Points, in no order, along strands that fork and pass close to each other.
In the rows, 128 means zero.
Points whose rows are less than 126 apart are linked; no others are. Some points are linked to none.
Z154: [100  75 120 156 123 156 150 143 136  99 163 108 184 116  88  68  79 107
 192 156 111 112 144 102 157 151]
Z538: [157 112 123 123 107 148 119  97 105 106 132 193 205  96 125  86 157 139
  92 111 112 149 129 106 129 127]
Z116: [151 164  98 145 147 168 154 125 115 193  75 141 123  95 181 113 123  61
  74 137 139 113 118 118 114 132]
Z341: [ 99  96 103 116  82 145 134 140 141 158  70 118 145 131 133  86 152 104
 116  97 121 108 110 184 129  69]
Z104: [157 133  73 126 142 145 166 109 115 150 101 149 189 123  98  75  92 127
 118 182 133 113 133  87 130 141]
Z686: [ 91 111 121  96  65 173 144 139 162 154  77 120 159 112 144 119 171 104
 141 171 111  97 110 170 107  70]
Z761: [108 165  81 116 131  87 160 128 106 172 120 138 121 117 162 105 153  99
 108 175 107 132 133  82 128 156]
Z843: [138  86 117 164 114 149 152 158 135  96 170 134 135 103  82 125 119 110
 202 163 118 145 165  84 142 180]
Z70: [189 177 118 137 166 136 118  80 105 111 166 169 146 139 148 127 134 139
 121 134 124 152 112  93 135 144]
Z898: [135 178 125 127 146  70 145 111 141 126 198 140  79 116 168 162 171 130
 137 187 120 148  96  85 123 146]
Z576: [169 134 207 128 100 111 178  66 117  88 153 158 116 131  95 196 112 126
 116  77 132 145 136 128 131 157]
Z209: [129  83 153 142  98 160 116 116 118 112 130 155 182 114 141  91 135 117
  99 101 125 120 126 148 114 107]
Z339: [ 94 106  54 161  86 100  92 131 158  74 141 145 162 132 144  78 143 151
 168 154 108 120  89 115 118 116]
Z998: [104  75 139 163 119 158 141 130  97 110 148 142 132 100  72 160 103  84
 144  67 147 125 134 119 100 136]
Z12: [143 150 175  87 181 129 158  99  94 148  88 150 166 128 107 124  70 159
  91  68 159 132 168  90 141 159]
Z587: [159 166 101 173 176 104 158 104 109 126 137 108  72 152 143 141 131 120
 134 159 120 138  96 123 129 109]
Z406: [ 99 114  85 181  95 136  78 152 166  89 136 116 132  91 145 103 192 122
 155 146 130 111  88 139 118  87]
Z917: [142 138 215  76 107 112 165  83 116 136 107 159 130 115 100 173 131 144
  84  69 139 118 147 140 112 135]
Z274: [ 94  89 117 159 124 136 164 172 163 149 115  77 137  94 125  73 140  86
 167 142 109 103 143 143 174 140]
Z278: [153 135 109 115 157 151 113 170 160 181 111 117  57 138 141 107 127 151
 133 126 108 142 164 164 163 138]
Z842: [128 101 130 115 128 154 173 162 121 181  65 143 147 110 120  97 115 106
  83 113 129 121 167 129 137 137]
Z394: [122 100 103 160  94 102 139 170 186  95 164 136 101  88 114 123 146 147
 204 194 107 133 146  99 132 175]
Z791: [149 196 166 119 129 105 114  94 102  93 209 118  85 130 141 202 206 115
 113 134 129 148  78 120 129 110]
Z579: [100 149 173  81 132  76 189 118 110 177  67 108  71 144 129 181 113 110
 108 101 122 122 144 148 139  95]
Z442: [178 156 134 137 138 149 126  95 112 140 132 190 120 122 133 142  89 136
 137 138 118 146 146  88 104 170]
Z42: [119  99 112 103 108 106 131 154 153 161  96 156 185 140 110  66 116 208
 120 137 112 122 145 128 130 167]
Z935: [ 95  87 158 105  66 105 123 153 168 153 106 157 146 130 140 102 115 178
 129 138 103 116 160 138 124 164]
Z453: [124 132 168  94 130 139 102 163 146 159 145 101  94 134 127 166 187 143
 134 134 138 125 142 155 130 134]
Z62: [152 116 151 123 138 148 161 148 149 190 105 161 109 105 134 132 139 138
  78 154 138 129 156 142 119 143]
Z588: [168 128 148 143 113 121 115 144 176 108 201 156  94 125 113 210 142 162
 131 137 150 180 126 129 113 194]
Z52: [117  94 144 147 159 137 172 128 124 115 137  96 157 120 120  83  93  78
 164 143 109 117 155 114 177 137]
Z684: [ 77  84 108 163 130 107 143 163 147 137 115  58 126 130 106  86 129 105
 178  98 115 108 110 150 149 105]
Z829: [ 78  90 128  99 105 167 163 155 100 185  71 129 153  89 103 141 123  56
  95  87 156 111 157 131 102 119]
Z351: [134 185 164 109  95 148  76  98  93  84 161 112 112 136 149 187 185  98
 121 153 122 123  91 144 100  72]
Z930: [138 176 123 100 154 175 153 109  99 141  85 142  82 123 129 110  75  95
 142  85 107 134 196 113 175 133]
Z181: [140 198 121 137 155  82 125  93  94 117 184 126  75 134 167 159 179 103
 131 131 105 142  93 111 145 108]
Z108: [176 123 158 135 159 127 148 102 108  88 135 110 119 164  95 142  65 141
 153  99 118 145 142 127 159 122]
Z796: [159 136  81 142 133 148 129  93 165  51 154 145 196  95 125  78 136 147
 144 228 141 122 114  75 149 109]
Z873: [143 136 116 170 164 149  56 133  92  90 127  91 101 173 157  98  71 114
  91 114 142 116  86 162 122  92]
Z446: [115 104 161 140 127 159 112 178 180 159  94  78 126  95 153  71 141  96
 149 121 113 114 170 177 179 139]
Z512: [130  98 120 188 159 160  90 115 106  70 176  92 142 148 150  97  71  90
 118 120 143 110  76 153 113 103]
Z839: [ 92  86  84 148  98 102 149 169 137 184  80 131 108 131  95 157 118 137
 121 144 150 120 131 130  63 130]
Z689: [131 122 117 161 185 113 128 152 101 153  91  94 136 135 150 122  96 116
  60 107 169 118 118 147 111 114]
Z819: [133 115 141 130 100 100 127 146 183 100 177 144  94 123 154 136 134 169
 168 174 102 142 133 133 142 153]
Z797: [101 136 111 103 133  96 155 174 123 194  64  99  61 151 122 160 112 118
 107 104 129 127 145 160 135 111]
Z433: [129 113 188 114  89 106  84 125 149  94 176 138 122 133 138 203 124 141
 118 127 152 158 149 137 100 195]
Z105: [ 74 124 165  91  48 114  91 159 175 150 106 122 146 123 125 137 152 185
 178 132  99 119 140 158 106 136]
Z602: [ 99 167 148  54 112 155 122 104 105 161 103 116 128 119 155 154 184 100
 129 167 111 122 139 138 116 107]
Z523: [108  88 114 168 147  90  90 166 104 136 124  89 144 143 115 142 140 134
  80  97 166 111 105 139  88 118]
Z132: [103 128 155 110  83 111  97 151 182 134 150 117  85 128 143 167 166 160
 181 160 106 138 144 143 121 145]
Z170: [ 79  89 106 162 151 104 115 155 109 100 127  60 125 171  96 102  76 111
 169  82 131 115 100 150 149 105]
Z432: [170 123 147 107 182  85 132 111 136 125 151 116 171 192  90 141  65 206
 120 118 167 150 109 116 133 143]
Z141: [109 145 146 110 148 155 182 111  93 148  90 134 112  83 121 116 104  55
 141  92 119 122 191  90 168 154]
Z511: [124 143  79 113 121  98 161 117 121 149 124 164 175 113 151  77 133 152
  92 193 106 123 122  87 128 160]
Z956: [173 119 100 177 110 150  88 133 155  96 145 144 109 137 117 147 165 164
 103 121 136 136  92 169 107  93]
Z290: [140 187 166 121  93 165  85  75  87 116 134 155 125 103 163 165 172  84
 114 110 128 114 122 131  90 107]
Z279: [130 102 152 133 104  88  76 132 126  71 177 121 150 151 112 158 120 148
 131  84 146 158 146 123 122 194]
Z792: [113 137 137  93 147  79 109 125  88 134 126 116 114 163 134 128 136 159
  98  76 126 134 127 136 146 124]
Z336: [143 122 150  93 123 115  78 108 129  91 169 151 170 170 119 129 112 211
 106  70 146 157 128 124 135 182]
Z908: [151 131  74 133 161 161 136 110 124 141 106 123 160 140  80  90  74 100
 156 152 145 134 136  92 132  99]
Z268: [ 99  98 142 129 116 116 102 159 101 145 128  95 160 136  97 189 172 130
 104 117 174 113 113 140  56 113]
Z487: [115 145 123  63 142  91 141 104 104 166 122 159 126 148 127 111 127 176
 115  97 116 147 141 105 148 158]
Z985: [ 67 117 128 100  93 176 146 133 127 133 108  73 143 132 169 149 154  69
 149 181 124  84  91 172  99  70]
Z124: [122 176 159  70 147  91 179 107 100 144 104 143  46 147 112 168 105 146
 122  65 122 135 162 119 164 130]
Z204: [129 154  76 195 150 127 139 109 100 133 135 118  77 128 146 147 108  81
 131 144 145 115  81 112  91 100]
Z55: [ 77 135 125  84 100 152 129 128  97 127 112  74 128 137 140 175 192  83
 178 183 104 115 132 124  99  90]
Z14: [112 115  52 160 113 140 111 113 155  63 149 141 179 116 128  58 116 139
 160 206 123 114 100  85 115 123]
Z595: [137 129 209  94 146 113 159  90 104 109 104 145 128 116 113 145  90 156
  72  34 158 108 173 120 128 150]
Z171: [141 115 141 151  92 180  93 119 121 113 145 163 143  91 156 132 158  90
 106 127 133 127 133 141  93 110]
Z81: [158 112 130 131 124 114 138 120 139  87 164 165 213  94 115 109 194 153
 109 129 128 150 114  98 143 133]
Z100: [183 131 169 138 130 118 171  92 132  88 158 143 101 142  93 156 119 140
 152 104  96 165 136 141 168 125]
Z715: [ 87 152 132  97 111 163 127 115  94 158  79 105 108 119 157 145 154  45
 112 109 121 114 141 152 124  85]
Z834: [110 146  99 117 128 139 162 129  86 175  94 125  97 106 119 135 158  44
 133 109 107 131 164 107 152 118]
Z29: [152 131 108 174 137 119  61 135 144  89 148 110  98 163 164 117 130 154
  90 129 131 120  87 174 116  99]
Z772: [144 126 141 140 147 154 110 155 160 136 101 103  94 140 156  79 113 136
 143 124 100 124 152 183 186 118]
Z37: [138 147  93 131 101 165 122 105  89 124 108 192 115 134 122 119  40 118
 174 132 104 136 161  85 108 156]
Z243: [140 132 132 149 142  93 121 139 212 105 170 123 116 116 177 118 156 185
 136 175 125 121 102 145 150 136]
Z138: [154 121 119 155 167 146 129 151 128 169 108 126 135  97 145 132 166 106
  62 141 159 125 129 129  97 125]
Z681: [128 106 128 109 158  85 144 145 150 149 102 128 175 169 111  96  74 205
 109 146 136 127 125 115 128 155]
Z533: [173 139  87 130 160 138 119 125 155  73 159 156 200  97 119  84 195 168
 131 162 129 147 108  87 174 120]
Z986: [101 126 177 102 149  80 101 162 113 135 122  66  92 161 117 164 148 144
 113  89 137 123 137 161 147 128]
Z272: [102  80 112 172 154 129  93 140 148  77 154  64 144 165 123  82  63 131
 158 122 145 103  82 161 134  99]
Z61: [113 156 122  91 122  92 155 122 142 167 159 150 111 110 171 151 182 135
 118 191 125 125 110 106 118 147]
Z441: [104  98 114 153 122 133 149 134  79 144 129 129 144 110  85 175 151  80
 112  83 162 120  97 123  61  95]
Z938: [119 153 124 162 113 106  77 146 214  92 146 102 130  93 175 101 196 177
 138 161 131 118  80 159 142 105]
Z556: [168 136 131 117 145 127  77 108 141  90 179 159 153 162 148 116 114 189
 115 129 131 156  99 128 133 148]
Z709: [147 201 100 118 130 179 133  95  85 144  76 182  85 134 132 122  48 100
 178 100 106 130 158  97 143 121]
Z317: [182 152 143 108 173 127 114 118 142 122 150 122 117 188  65 164  56 188
 154 123 154 162 132 131 146 117]
Z831: [139  94 115 163 162 168 150 119 108 113 145 136 143 132  74 124  60  93
 161 124 145 123 117  97 108 129]
Z109: [125 147 112  93 134 135 119 164 133 200  77 144  68 155 128 140 132 167
  97  93 127 134 145 169 137 117]

Follow the links from the first point to the second, and from the first to the third. Name the last point that the two ways share.
Z278, Z873, Z81 -> Z274
Z154, Z487, Z81 -> Z819
Z792, Z772, Z317 -> Z132
Z109, Z792, Z935 -> Z132
Z100, Z154, Z181 -> Z819
Z772, Z938, Z873 -> Z274
Z81, Z761, Z204 -> Z181

A fork is a point with three links, a tip a point with one. Leave the first point through the second and follow the links. Name the first fork or tip that comes.
Z124, Z579 -> Z274
Z831, Z908 -> Z181
Z104, Z908 -> Z138
Z55, Z602 -> Z588
Z171, Z209 -> Z819
Z336, Z556 -> Z341
